Points on a hilly landscape, in no order, each with its height.
A ball rolls from a point to whichever of its 2 nearest points has the largest drop for the distance, and stops where none of them is lower. Distance is the straight distance between rows; heights are no part of it.
k468 height 46.0: [ 11  13  -5  -8  -5  -8   0   3   8  -2   7   0   7  -5  -4   6  11   7
   2   4  11  -9 -13   8  -1  -7   0 -13   2   1   5 -12   9  -5  17  -3
  10   0]
k713 height 21.3: [  2 -13   9   7  -5  12   9  13   0  -2  13  18  14   0  -3   2   0  -3
   0   5  -8   5  -8  -3   0   0  -3 -15   5   9   3  -3  -6   4  -7  -3
   4  -3]
k485 height 69.4: [ 16   6   8   0   0  12  -5  -1   6  -2  -6 -11  -4   3  13  10  18  18
  -3   0   7   2  -2  -5   4  11  -7  12   9 -11  -4  -1   5  -1   1  17
  -6   1]
k23 height 64.8: [  9  11   7  -1  -3  -3 -19   0  -7   0  -7  -9 -12   2   4   1   4  -1
   1   5  -3  -2  13 -12   6  13  -4   7   4  -8  -4   4  -2  11   9   6
  -8   3]
k77 height 52.8: [ -5  -4   4  -2   1  12  10   4  -2 -11  -6  16  -6   0   7  -1   0   4
 -13  -1   4   7   7  -4  -6  -4  13   1  -7   3 -17   0   7  -3  -1   8
   8  -4]
k776 height 40.7: [ -1   1   7   1  -3  -9 -19  10   4  -1   8   7  -8   0   1  -2  -5  -7
  16  -6   3  -4 -11  -1   3  -1   0 -13  10  -1  11  -5 -13  -2   0 -14
  12   4]
k93 height 66.9: [ 13  15  12  15  -2 -13 -14  12   1   3   5 -16 -14   2  10   2   2   0
   1   4   0  -7   8  -9   9   8 -12   8  -3  -8  -6   9   0  13  -4   1
  -2   6]
k322 height 58.4: [  8  12  16  11   5   7   5  -9  12  -3   1  -5  -8 -16  -2   4  -6  -7
  -1  -2   0   1   5  -2  -3  -5  -3   3  -5   9  -7  -4  -1  -9 -11  -9
   9   7]
k269 height 78.3: [ -6   5  -6  -6  -9  -1   1   0   1   0   8 -15  21  -7  -9  -8  -3   0
  -2  -2  -6  -3   5   1  -3   6   6   9 -15   3   7  -2 -10   0  -5  -4
  -1  12]
k605 height 45.0: [ -5  -1   4   4  14  -2  -1   1  11  -2   4   3  -2   5  -1   2  -1   1
  -1  -1   2   2  18   0   5   5   2  15  -1  11  -2 -11  -6 -13  -6 -14
   2   8]
k880 height 45.8: [-10 -12 -12  -1  -2  -8  -5   1  -8  10  -8  15 -10  11  -3  -3  -3   8
  13   4  -5   2 -10   5  -6   7  -3 -19   4  11  16  -5  -6   5   8   0
  -1 -11]
k343 height 41.9: [ 15   7   1   3  -1  -9  -2  -2  13  -5   4   3  -1  -6   5   6  13   4
   0   5  16  -1  -8  -3   4  -7  -9  -6  14   1   2 -10   4  -5   4  -2
  14  -3]
k797 height 76.6: [ -4 -21  -2  13   5  15  15  -4  -8  -7   2  10   2   9  -5  -6 -12 -10
 -12  -3 -11   1  11  -8  -4  -1   0  -5  -9   6  -4  14  -5  -6 -19   4
  -3  -8]
k222 height 32.6: [ -8 -22   2   3  13   2   7  -6   8  13   7  18   5  10   4  -4  -8  -4
   0   0  -4   8   2  -4  -3  -6   1  -5   4   6   8  -1 -11   0 -11 -10
   2   0]
k442 height 71.7: [ 13  -2   7  10  10  -4  14 -13   7   5   5   1  -1  -8   2   0 -12 -25
  -4  -3   1   1   8  -5   5 -10  -1  -5  -4  -3  -8  18   9   3   2 -19
   0   5]
k297 height 52.4: [  1  16   6   3   3  11  13  -5   4  -5  -6   4  -5 -10   1   0 -15 -12
 -19  -4   0  -9  20  -6   3  -7   5  12 -15  16  -7   0   4 -13   1  -3
   9   2]
k948 height 32.8: [  2   8 -12 -11  -3  -6   9   3  -1  -7  -3 -11  12  -5 -14  -3   1   1
  -7   4   3   0 -14   9  -2  -8   1 -10  -8  -3   0  -4   8 -21   1   0
   1  -6]
k753 height 56.3: [-19 -17  -6  -9   1  -4  14  -6 -10   1   9  15  -7   2   3  -1  -8   4
  -2   5  -5   6 -12   1  -4  -8   4 -23   1  -1  -8   5   9   0  16   5
   3 -16]
k885 height 27.0: [ -8  -7  -5  -8   5   8 -13 -10   4   5 -16   2 -21   6   1   6   0  12
  16  -1   2  -3 -17  18  -7   8  -3  -5   6   9  19 -11  -3   3   7  13
  -3  -7]
k312 height 42.3: [  5  -6   4   3   4 -11 -13  -6  12   9   4  13  -7   3   8  -5  -9  -5
  13  -7  11  -1  -9  -8   5  -5  -5 -12  12  -5   1   3  -9   4   1 -14
  11   1]
k89 height 42.8: [-14  -4 -11  -4   0 -20   4  12 -13   0  -8   9  -9   0 -14  -9 -18  -8
   0   0  -5  -5   3  12  -2  -3   7  -8   1   8   2  -3   9 -17  13 -11
   0  -2]
k484 height 60.8: [ 11  13  13  13   5  15  13 -17  16  -3  12  -4  -7 -16  11   9  -1  -7
  -9   1   4  -5   1  -5  -1  -7 -17   5  -6  14   1  -1  -6  -2  -2 -20
   6   7]
k296 height 16.6: [-10 -11   3  -1  -2   6  11  -3   1 -18  11  -2   8  11  -7  -1   8   3
   3  13  -5   4 -18   9   1   2  -3  -1   6  -6  -2  12   8 -17  -5  12
 -10  -3]
k669 height 56.2: [  4   1 -17  -4   4 -17 -10   1   6  12  -5  -8  -1  -1  -3   0  11  13
   8  -4   7  -1  -9   4  -2  -7   8   3   6  -9  17  -5   3  -9  11  -1
   5  -9]
k981 height 48.8: [ -3  -8  -5   3   5   5  10   6  -3  -3  -6  12   0   2  -2   0  -3   5
 -13   3   3  13   2  -5  -9  -8   8   0  -2  12  -6  -6   2 -12 -13   2
   7 -12]
k938 height 11.8: [ -8 -14   2  -5   3  -1  15  -7  10 -14   8   3  -2   7   1   6  10  11
   9   9   2   3 -25   6   2  -4  -1  -2  10  -7  -1  11   9 -14   8   8
  -5  -2]
k278 height 81.6: [ 17  15  -2  -5 -10  -6 -13   7  -3  16  -1 -12  13 -20  10  -4   0  -1
   3  -5   0   0   5  -5  -6   1   5  12  -3   0  13  -6 -10   7  -9   0
   6   6]
k649 height 69.9: [ 22  20   7   6  -4  -3   7   1  10  -4   7 -16  -1 -11   9   7  10   2
 -11  10   9  -4   7  -3   1   0 -16  10  -6  -3  -8  -2  -1  -2  -4   4
   4  -1]
k565 height 18.2: [-14 -12  -3 -11   2  -1 -20 -12  -5   7 -11  10 -21   4   7  11   2  12
   5   0   3   1  -7  16  -3  12   3  -2   6   2   0 -14   1   7  12  11
  -6   3]
k972 height 71.9: [  1 -10   7   4   7   7  -3 -11  15   1  -3 -18  -2  14   5  -2  23  14
   7 -10   3   7 -15   0   3  10  -7   8  12 -20   4  15   2  -2  -7  12
 -10  -3]
k153 height 38.6: [  1   3 -20  -9 -11  -4   3   1 -13  -5  -7  -8  15   3 -10  -5   5  11
  -7   3   5  -1  -1   4  -4  -8  10   0  -9  -9   4  -2  11 -11   5  13
  -2  -7]
k488 height 60.4: [  5  17   4 -18  -9  -1   3   2   5  -7   0  -9  18  -3   1  -1   8   9
  -2   1   2  -3  13   0   0  -2  12  21 -10  -3  -8  -9  -1   3   7   7
  -1   4]
k851 height 68.3: [ 13  10  18  20   0  -9   2  -6  15  -2   8 -11 -10   6  11   5  -1 -10
   1   1  -1  -4   8  -9  10   9 -11   3   2  -9 -17  14   2  10  -2  -1
   0   4]
k56 height 37.5: [ 6 10  6  7  0  5 10  4  7 -6 10  2  0 -3 -1 13  5 -1 -6  6  9 -3 -6 -5
 15 -7 -6 -5  1  3  2 -7  0 -4  0 -8  2 -5]
k171 height 55.7: [  6  17  10  16   3   7  10  -7  -3  -4 -10  -6  -9 -17  -2  -2  -9  -9
  -8  -5  -5  -5  13  -8   0  -4 -10   8 -17  11  -3   7  -1  -8 -12  -4
   6   5]
k374 height 35.7: [ -8  -3   0   6   2  -8   1   9   4  -1   9   6  -1  -4 -14  -2 -13 -10
   5  -1  -1  -3  -8   5   4  -3   2 -18   4   4   5  -3  -1  -4  -3 -21
   8   7]
k806 height 47.4: [-11  -6 -14 -12  -3  -1 -11   4  -9 -12 -11  -8   4  10 -15   2   7   5
  -2  11   4  -7   6   6   7   8   0   9  -1  -3   2  -1   8  -2  13  12
 -17   4]
k987 height 70.7: [  5  -4   6   6   1   9  -3  -2  11  -7   4 -20   1   9   6   0  27  18
  -1  -1   4   2  -3  -3   3  13 -11  21  13 -17   4   6   6  -3  -3  17
 -14   0]
k651 height 66.8: [  8   1  13 -16  -5  -3 -18   1  -1   0  -8  -5 -11  -7   1   8   8   1
   5   8  -6   0   9  -7  -5  14   6  13   6  -1  -2  -7  -1  10   7  10
  -7   7]
k432 height 32.9: [  5  -1  14  14   2   9  20   9   0 -13   8  -2  -1  -4  -5   8   1 -12
 -11   7   3  -7  -4  -3  12  -9  -7  -5  -2   4  -1   7   6 -15  -3   0
  -2  -8]
k76 height 59.6: [-14 -10  -6  -7  -4   4  14  -8  -6  -3   5  13  -1  13   4   5  -2   9
   7  10  -4   4 -18   8   2   1   7 -23  -4   2   1   7   6   4   9  14
  -7 -14]
k850 height 53.2: [ -5   0 -20  -9  -7 -19   2  -4   2   5  -3   0   5  -6  -2 -10  -2   9
  12   1  13   3 -12  11  -3 -16   4  -8   1  -5  10  -5   7 -12   8  -6
   5  -7]
k726 height 79.0: [ -3  -8 -15  -3  -3 -15  -4 -12   2  14 -10  10 -13   4  18  -4  -4  11
  11  -5  14  15  -5  -4  -8  -7  -1  -7   2  -4  -2   1   3  -4  13  -3
   5  -1]
k841 height 69.5: [ -6  19   6   9   6   3  10 -10   9  -5   8 -17   2 -15   0   3  -8 -11
  -7   4  -6 -13  11   3   7   1 -11   7 -11  -1   1   0  -4   2   0 -22
  -5  14]
k389 height 83.8: [ 10   0  -9   8  -9  10   5   4 -21  10 -10  13   8   0   9  -8  -3  -4
  -1  -6   2   8  10 -13  -3   2   0  -5   1  -1  -4   3   9  14  -7   5
  -1  -7]
k889 height 40.6: [  0  -1 -10   5   3  -7 -11   5  -7   4  -8   5 -10   9 -10  -4   4   5
  15  -5  -6  -3 -10   6   1  -2  -1 -12   8  -1  13   5  -3   8   0  -2
   4  -9]
k118 height 68.6: [  0  -1  13  -2  -1  -1 -19  19   1   6  -3   0  -4  -5   1   5   4  -5
   1   1  -7   3  10  -7  -2  17   5  10   6   7   3 -11 -10   7   1   6
   0   3]
k79 height 79.6: [  0   5   1  -2 -15   5  -7   5  -1   7   7  -7  24  -2   7 -12  -5   1
  10  -2  -6   0   7  -1 -11   8  13   5 -15  -5   5  -8  -8  15  -2   4
  -3   4]
k202 height 27.4: [  4  -3   5  18   1   5  11  11 -10 -14   1   1  -3   7 -16   5   9  -5
  -6   6  -6   1  -3   1   9   0  -9 -10  -5   0  -6   9  -1  -6  -9   8
  -7 -10]
k710 height 38.0: [ -7 -17  -3   5   1  -3   1  -3   4  14   2  22  -5   2   5  -4 -11  -3
   9  -5   3   8  -2  -7  -1  -4   4 -14  12  -4  -2  -4  -5  10  -1 -14
   8  -2]
k359 height 70.0: [ 18   0  20  12   8   3  12 -12  13   1   3   4  -4   3  11   8  -2 -14
   0  -2  -5  -1  10 -11   5  -5  -7   0  -5  -4 -12  17   2   8  -5  -3
   1  -1]
k699 height 43.2: [-14 -12 -13 -13  -1  12 -13  -3 -20  -9  -9   2   6   3 -12   1  -2   1
  -3   8  -4  -6   1   5  -7  15   7   5   1  -4  -6  -2   7  10  11  22
 -17   7]
k656 height 52.1: [-13   0  -5 -11  -6  -4   8  -4 -16  -2  -9  17  -7   1   1 -13  -7   4
   8   2   1   2  -9   5  -5  -3   7 -20   0  -4 -14   0  11  -1  11   3
   5  -3]
k87 height 73.4: [  7  11  -4   1  -2  -5  16  -9  -4  11   3  -2   2 -14   2  -6 -13 -19
   1  -8   8  -1  -3   2   3  -9  -3  -7   0  -4  -8   6  13   2   0 -22
   0   4]
k263 height 53.3: [ -6  -5  -1  -9  -6  10  -7  -2  -4  -8  -3   5  -9   5   0  16   8   8
  -4   4   7  -7   4  -2  10  18  -4   7   8  -2  -1  -3   9  11  23  12
 -14   5]
k907 height 85.3: [  7   2 -14   2  -6  -2  12   3 -15   9  -8   5   5   1   6  -9   0   4
   6  -6   4   7  -3  -5   4  -4  -2  -6   2 -11   3   0   9   1  -3   3
  -1 -10]
k538 height 82.7: [ 14  13   2 -13 -10  -2  -4   5   1   8  -8 -15   8 -18  -2  -4   9   2
   3  -2  -5   3   5  -5 -14  -3  16  18  -1   2   9  -6  -5   3  -7  14
   2   4]
k511 height 38.7: [-13  -5  -6  -9  -7   5  -5   1 -23  -4 -12   6   0  -4  -4  -3  -6  -1
  -5  -1  -5   3   7  -1  -7   9   9  -5  -3  -3 -12  -8   9  12   6  20
 -15   0]
k705 height 74.9: [  4 -15  -3  10  12   9  11  -4  -2   3   2  -3  10  11 -11  -7 -11 -12
  -3  -2  -9   7   3  -2  -2  -1  -7   0  -5   7   3  10  -6  -4 -22  -6
   0   2]
k181 height 75.2: [  2  10  -9 -11  -4  -7   6   2  -2   5  -5  -4   6 -18   0  -6  -5  -6
   2 -10   5  -2  -2   4  -2 -10   7  -3  -5   3  -4  -8   6  -7   3 -16
   6   8]
k421 height 15.4: [  4  -5   4   5  -6   3   7  15   3   0  14   5  13  -2  -8   6   1 -10
   2   0  -8  -2 -11   0   8  -3 -10 -14  -2   3   9   7  -9   5 -13  -2
  -4  -6]
k483 height 58.6: [ 12   3 -14  -4  -1 -17 -13  -1  -3   9  -4 -22   4 -12  -6  -6  13   8
   3 -16  10  -1  -5   8  -7  -7  10   8   2 -11  18   0   1  -3  -2  -2
   4  -1]
k13 height 82.1: [  9   3   6  12  -3  10   2   5 -12  13  -9   3   3  -6   9  -9  -8  -7
  -1  -6  -7   8  18 -13  -5   2  -5   8  -4   4   3  -4   0   9 -14   6
  -1  -1]
k185 height 34.3: [  0  -2  -5  -2   8   0 -19  -4  -4   2 -23   2 -24  10   1  -3   7   8
  20  -5  -2  -3 -17  10  -9   4  -2  -6  10  -1  12  -2  -9   9   5   7
   5 -11]
k808 height 87.2: [  2  19   4   7   1 -10  -7   7  -5  -5   9 -10  -7   3 -11  -1   7  -8
   8   4  -7 -12  -7   3  11   4  -7  -8   2  -8   8  10   2   6  -2  -5
  -5  -3]
k986 height 62.9: [ -5  -2  -7   1 -11   2   9   9 -20  -4  -6   5   5  12 -15  -6   1   0
  -5   9  -6  -3  -7  10  -1   1   0 -14  -3  -1   4   7   6  -1   4   9
  -9 -12]
k306 height 65.3: [ -2   3  -1   3  11   6   9 -14  22   2  13 -14   3 -20   4   7  -1 -10
   6   0  -4  -7 -10   3   1  -9 -13  -6  -3   0   8   6  -6  -1  -6 -24
   4  11]
k333 height 64.1: [  6  14   3  -4  -1  -8 -10  11   7  -4   8 -25   7  -8  -5   6  13   4
  -3   4  -7 -15   4   4   1   7  -1  14  -1  -7   6  -5  -5  -2   3   2
  -2   3]
k761 height 48.9: [ -4  -3  -3   6  15   6   6  -2   2  -6  -4   9  -7   0  -8   1 -10  -7
 -15   0   1  -2  22  -1  -3  -4   6  15  -5  15  -3  -3   1 -19   1  -7
  11   1]
k645 height 70.3: [  5  -1   5   8  -5   7 -14  18  -3   6   6  -5   8  -5  -3  -5  -1  -5
   2  -1  -5   3   4  -4   0  10   2   6   2   4   8  -7 -17   7 -15  -6
  -1   3]
k895 height 9.6: [-21 -13  -1  -5   2 -11 -12 -16  -2   4  -3  16 -19   1  16   5 -11   8
  -4   1   5   3   0  11   1   6   7  -4  -2   3 -10  -8   3   7  12   5
  -7   4]
k979 height 59.8: [ -2   6  -3  -7 -14   5   4   9 -16  -2  -5  12   1   7 -12  -1  -1   1
   2   1  -6  -6   1   2   5   4   0 -16  -3  -3   2  -6   4   9  15   8
  -3  -6]
k38 height 43.8: [  0   1 -19 -10   1   1  10   6 -13  -4 -13   0  11  -2  -8  -1   6   7
 -15   4   4   5   5  -2  -5 -11   3  10  -4  10  -1  -4   6  -8 -10  11
   4  -9]
k661 height 38.4: [ -8  -3 -11   0   4 -15   2   4  -5  -2   2  -2  -4   3 -16   0 -11  -4
   0   5  -5  -3  -3  12  -2  -3  -3  -7  -1   4   4  -3   1 -14   3 -19
   4  -1]
k686 height 70.9: [  1   6   6  11   7   3  11 -11  10  -1  15 -16   7  -3   2   3  -1  -8
  -6   2  -2  -9  12  -7  15  -3 -13  16  -3  -2  -1  10  -2   5  -2 -12
  -6   7]
k904 height 58.3: [  8  12   9 -11 -11   5   8 -10  12  -3   9   2  16   4  11   1  -1  10
   1   4   8   9   3  -9  -3   0  11  12  -8   0 -16  -5   0   3   3   8
   3   4]
k671 height 26.6: [  5  12  -1   0  -8   1   3  10  -6 -11   1 -16   8  -3 -20  -2   8  -4
  -2  10  -7  -7 -13  13   3   2 -11  -5  -9  -1  -1   4   2 -15  -7   8
  -3  -1]
k672 height 78.5: [  0  -8   9  13   9  13  12 -10  -8   2   2  24  -2  13   4 -12 -15 -11
  -8  -8 -11  -2  21 -13  -6  -7   3   4  -9   7  -5   3  -5  -3 -10   1
   0   0]
k591 height 83.9: [ -4   2   9   0 -11   0   3  14 -11 -20  -2  -2   1   6 -13   3  -1  -9
  -4   8  -5 -12   8  -2  10   9 -10   8  -3   4  -7   2   1 -16  11   5
  -6   3]
k170 height 81.4: [ -7   4  15  -1  -6   6  16  -1   2 -11  11   3   9   0   2   1 -14 -13
 -11   3   2  -7  11 -10  10  -1   0   5  -7   5 -16   5   4  -2   9  -3
  -2   3]
k544 height 68.4: [ 14  23  12  11  -9 -13  -4   9  12  -2  11 -13  -1  -8   8  10  10  -1
  -2   8   5 -13   3  -6   4   5 -16   2   0  -4  -2   2  -3   8  -4  -1
   5   4]
k345 height 73.3: [  0  -5   5  13  10  10   2  -4  11   5  11 -13   9   6  -4   0  -8 -13
  -1  -3 -12   0   2   4   1   2  -9   0  -5   8  10   9 -16   1 -22 -15
   1   8]
k136 height 62.5: [  7  13   1  -8  -5 -16 -17  15  -3  -1   2 -37   3 -11 -10  -2  12  -2
  -7   4 -10 -14   5   4  -8   2   7  14   2  -8  16   4  -7   1  -5   8
  -5   2]
k367 height 17.3: [ -8  -5   0  -9   5  -4  12  -8  12  -5  12  -2   2  10  -1   6   9  10
   4  11   4  -4 -10   3   9  -3   3   7   5  -5   0   1  15 -13  19  -2
  -7  -3]
k600 height 45.9: [-10 -14   7   1  15  -1  13 -11   8  -2   6   9  -5   6   9   7 -15  -1
 -10   5   6  14  -3  -8   1 -16   4   2   2   7  -8   4   6 -11   4 -12
   8 -14]
k615 height 58.0: [  1  -1 -14  -9  -2  -5   2   7   3   3  -2   8  13   2   0   8   6  16
  -4   7  13   2   2  -4   1  -3   9   3  -5   2   5 -15   1   2  10   5
   3  -5]
k567 height 54.8: [-10  -8 -14 -13  -5  -9   1   5  -2   6  -5  16  -2   0   3   4   0  16
  -7   9   2  12   8  -1  -5  -4  10   1   3   4  -2 -10   4  -1   8   7
   5  -6]
k975 height 62.0: [  3  -4  -4  11   2   3  -8   2  -8   7 -11   2  -7   9   0   5   1   1
  -4  -4  -1   4  16 -11  10  12  -4   2   4  -7   1   1   1  13   1   1
  -8  -3]
k372 height 75.4: [  6  -5 -10   3   8  -4 -17 -10   5  14 -10 -11 -11  14   9  -3  12   8
  12 -15  10   7 -12   5   3   2  -3  -2   3 -16   7   9  -3  10   5   1
   0  -2]
k812 height 51.1: [-13 -11 -11   0  -2  -5  -1   8 -11   3  -9  22  -9   4   1  -1   4  13
  -4   6  -5  12  -5   3 -12  -4   3 -13   2   7   5 -13   2  -3   6   9
  -2  -8]
k140 height 82.6: [ -4  10   3   2  -9  -2  10   9  -1  -8   0  -5   5  -2  -6   2  -5 -13
 -13   2  -1 -18  16  -5  14  -2  -7   9  -7   8  -5  -6   2  -3   8  -2
  -2   0]
k192 height 50.5: [-12  -8  -3 -13   2   7 -13   0   2  -9  -7  -4  -3  10  -4   8  11  12
  -1   3   5  -5   2   7   4  21  -2  14   8   0  -1  -4   8  -4  13  18
 -17   8]
k873 height 47.5: [-13   6  -6 -10 -12 -12   5   9 -17   6 -10  13  -5  -6  -6 -10 -12  -7
  -1  -8  -1   2   5   8 -11  -3  13 -10   4   1 -11  -4  15  -1  13  -6
   4   1]
k659 height 60.9: [  3   7  -7 -17   0  -5   0   4   9  -3  -3  -5  10  -1  -9   4   8  10
  -5   7   4  -4   5   2   0  -4  10  18   0   4   3 -16   3  -8   4   1
   5   4]
k857 height 75.3: [  7  -2   1   5  11  -4 -28  11  -3   9  -7 -15  -6   1  -2  -9   7  -3
  11 -22  -3   7  -4  -3  -9   2   0  -2   9  -8   9   2 -14   5 -16  -2
   4  -1]
k677 height 73.5: [ -2  -9   5   7  13   2 -23  12  -1   4  -3  -6  -2   7  -3 -10   1  -8
   6 -16  -1   6  -8   6  -3   0  -6  -9  10   0  11   6 -22  -3 -25 -12
   9   5]
k452 height 76.7: [  5   1  13   8   5   4 -26  11   2   0   3 -13  -4   6   7  -5  12   3
   9 -15  -1   7  -8  -5   0   2  -5   2   8 -13   3  10 -10  11 -15   3
   2  -3]
k460 height 42.5: [-12 -17   1   2  12  -6   7 -11  15  -1  -4   8  -3  -1   9  -1 -14  -3
   1   1   6  15 -13  -1 -11 -24   1  -5   4   6  -8   0  -1 -15  -4 -17
  10 -10]
k191 height 67.3: [ -1  12  -1   7   8  -3   2  -6  11  -2   8 -22   2 -11  -7  -1   1 -10
   7   0  -4  -8  -4   6   9  -2  -6  -3  -6  -6   4   2  -7  -4  -6 -22
   0  10]
k951 height 56.4: [ -2  -1   4  -3 -18  12   1   5 -10  -5   2  12  -1   9   0  10   3  -2
  -4   4   1  -8   8  -8  11  13  -3  -2   2   6  -5  -5   5  12  21  11
  -4  -4]
k935 height 71.8: [  4  -5  11  14   6   7  -9  11   4   8  10  -4   6   0   3  -5  -2 -10
   2 -13  -9   6  -7  -1  -3   0  -8  -1  -1   8  13   3 -20   6 -27  -8
   0   4]
k227 height 80.4: [  0   5  10  10  -1  14   2  -4 -21   8  -6  16   1   0   4 -11 -12  -4
  -6  -5 -11  -4  26 -10 -11  -8   0  14 -12  10   3  -5  -8   2 -15   8
   1   2]
k224 height 67.4: [ 20   4  -2   0  -1   9  -9  -5   3   5  -8  -4  -3   2  13   3  10   8
   0  -1   3  14  -1 -12   1   8  -2   3  -1  -5  -6  -2  -2  10  -3  10
   3  -1]
k497 height 63.1: [ -3   5   4   5  14  18  19 -17  22  -7  11  -9   0 -14   7  11   2  -5
  -6   5   4  -1 -10  -1  -5 -16 -12   3   3  10   5  -1  -1  -8  -4 -20
   5  10]
k861 height 56.1: [  8  11  12  -8   2   9   4  -8   3  -6  -3  10  -2  -3   7  -2   0   8
  -2   2   5   5   6  -5  -3  -4   9  13  -6   5 -22  -3   2  -1  -2   6
   7   2]
k321 height 21.2: [  0   6  -7   7  -6  -5   5  12   0  12  11   6  11 -11  -4  -1  -3 -13
   1  -7 -10  -4  -9   6  10  -8 -12 -17   0   1  10   2  -1  16  -6 -12
   0   0]
k204 height 50.1: [  0  12  -7  -3  -3 -13  -1 -11   9  -4   5  -1   3  -6  -1  -2   1   7
  14  -2  15 -10 -22  10   1 -18   4 -12   8  -8  13  -4   0  -3  13  -7
   9  -7]
k893 height 27.3: [ -5 -27   4   0   5  14  11   2   5  -1  14  18  17   9  -3   2  -2   2
   1   5  -6   5   0  -1  -5   3   4   1   3   9   6  -3 -10   2 -14  -1
   3   3]
k48 height 58.8: [ -9 -11 -14   6   1  -6  -3   1 -11  10  -9   9  -9   5  -1  -4 -10   0
  -1  -1  -1   6  13  -8   0   8   5  -1   5  -1  -3  -3   6   3  10  -4
  -4  -3]
k415 height 32.2: [-14  -3   1 -22  -9   7  -1   7 -15 -13 -13  10  -1  -9   2   5   3   7
 -14   3  -3   2   7   2  -6   8  11  -1  -6   6 -26  -4   7  12   8  18
  -7   7]
k882 height 73.6: [ -2 -14   2  -4  10   2 -17 -16   7   1  -3 -13  -5  17   8  -2   7   9
  14  -8   3   4 -17   5   5   6  -1  -4  10 -22   5  11  -4  12   0   2
  -8  -2]
k516 height 18.6: [-12 -13  -1 -11   8  -2  -3  -5  -2   4 -10  17 -19  -1  18   6  -5  10
 -16   3   5  12   8   7  -7   5  12   1  -1   9 -24  -7   2   8   1   8
  -2   7]
k334 height 69.6: [ 20   0   0   0  -7   2  -3  -8   5  11   7   6  10   5  16   5   4   6
   6  -5   7  12  -8 -14   0  -1   0  -9   0 -13  -4   7  -3  17  -3   3
   2  -1]
k54 height 85.6: [  3  14   3   6   0  -7   3  12 -10 -12  -6  -9 -12   3 -17   2   7  -5
   2   6 -12 -15   7   4  12  13  -7  -4   1  -2   2   2   8  -8   6   0
  -6   3]
k325 height 25.8: [-14  -7   2 -15  -2  10  -2  -7  -8 -11  -2  21  -7  -2  18   7  -3   6
 -15  -3   4   3   9   6  -1  14  10   6  -3   8 -30  -6   7  18   3  11
  -9   9]
k412 height 62.7: [ -9 -18 -12  -5  -5   2   3   3 -11  -5   5   6   9  17  -9  -5   1   6
   3  13  -5   2 -18  12  -9  -3   1 -21   2   2  10   7  -1  -3   1  16
  -5  -8]
k966 height 76.8: [ -2  15  -9  -7 -10  -4   5  11  -5   6   0  -8  11 -16  -6  -3  -7  -8
   2  -8  -4  -9   6   4   2   1  -1  -1  -8   3   2  -5  -2   2   0 -11
  -1   9]
k404 height 41.8: [ -7  -6   9  -3  14   2   1  -8  20  -7   8   9  -2   5   0  -3  -5   3
   4  -1   2   6   3   8  -4  -2   5   7   2   8 -10  -5  -5 -15 -10 -16
   9  13]
k604 height 80.1: [  1  -6  13   0   3  14  17  -9   2  -7  11  18   1   9   5   0 -14 -14
  -9  -3  -5  -7  22 -10   3  -6   6   9  -9  12  -9  10   3   0   5   1
   4  -2]
k566 height 21.4: [  4  -1   5   7  -6   4   5   8  -2 -15   7 -11   7   8 -11   2   9  -3
   6  10  -6   0 -16   7   3   6  -8  -7   0  -9   2  15  -1  -8 -12  14
  -7  -3]
k330 height 80.7: [ 11  12  -4   0 -11  -2  -8   4  -5  19   6 -15  17 -13  11 -10  -9  -2
   8 -10  -1  -1  10  -7  -2   7  10  18  -8  -7   9  -2  -2  20   5   0
  -1   4]
k230 height 77.2: [  1  -7  -9   2   3 -11 -19 -13   0  21 -17   2 -19   8  15  -1  -3   7
  16  -7  10   6  -7   4   2   3  -7  -6  14 -10   5   5  -4   2  11  -1
  -1  -1]
k625 height 38.5: [-11 -13   7   0  12   0  -4 -10  19   1  -2  13   3   7   8  -5  -6   8
   7  -4   8  13  -8   4  -9 -13   5  -2   7   3 -11  -1  -5  -7 -11 -10
  12   6]
k130 height 60.7: [ 12   7  -6  -9  -6 -16 -14   3  -2   5   0 -29   7 -11 -18   1  12   1
  -1  -9  -6  -8  -3   7 -14  -2  22  14   2 -11  20   3  -7  -3  -1   9
   1   2]

Call two points neighbours if one is among the 2 nearest of the other. Go from one point of each pair to the other, from neighbour to neighbour, staying as low as possible. Name the highest point that can't be avoided.
k625, k421: k986
k938, k895: k659
k938, k625: k981

For each start below, name the point where the ball stops.
k497: k625
k230: k224
k488: k938
k130: k938
k649: k938
k412: k374
k48: k895
k979: k895
k659: k895
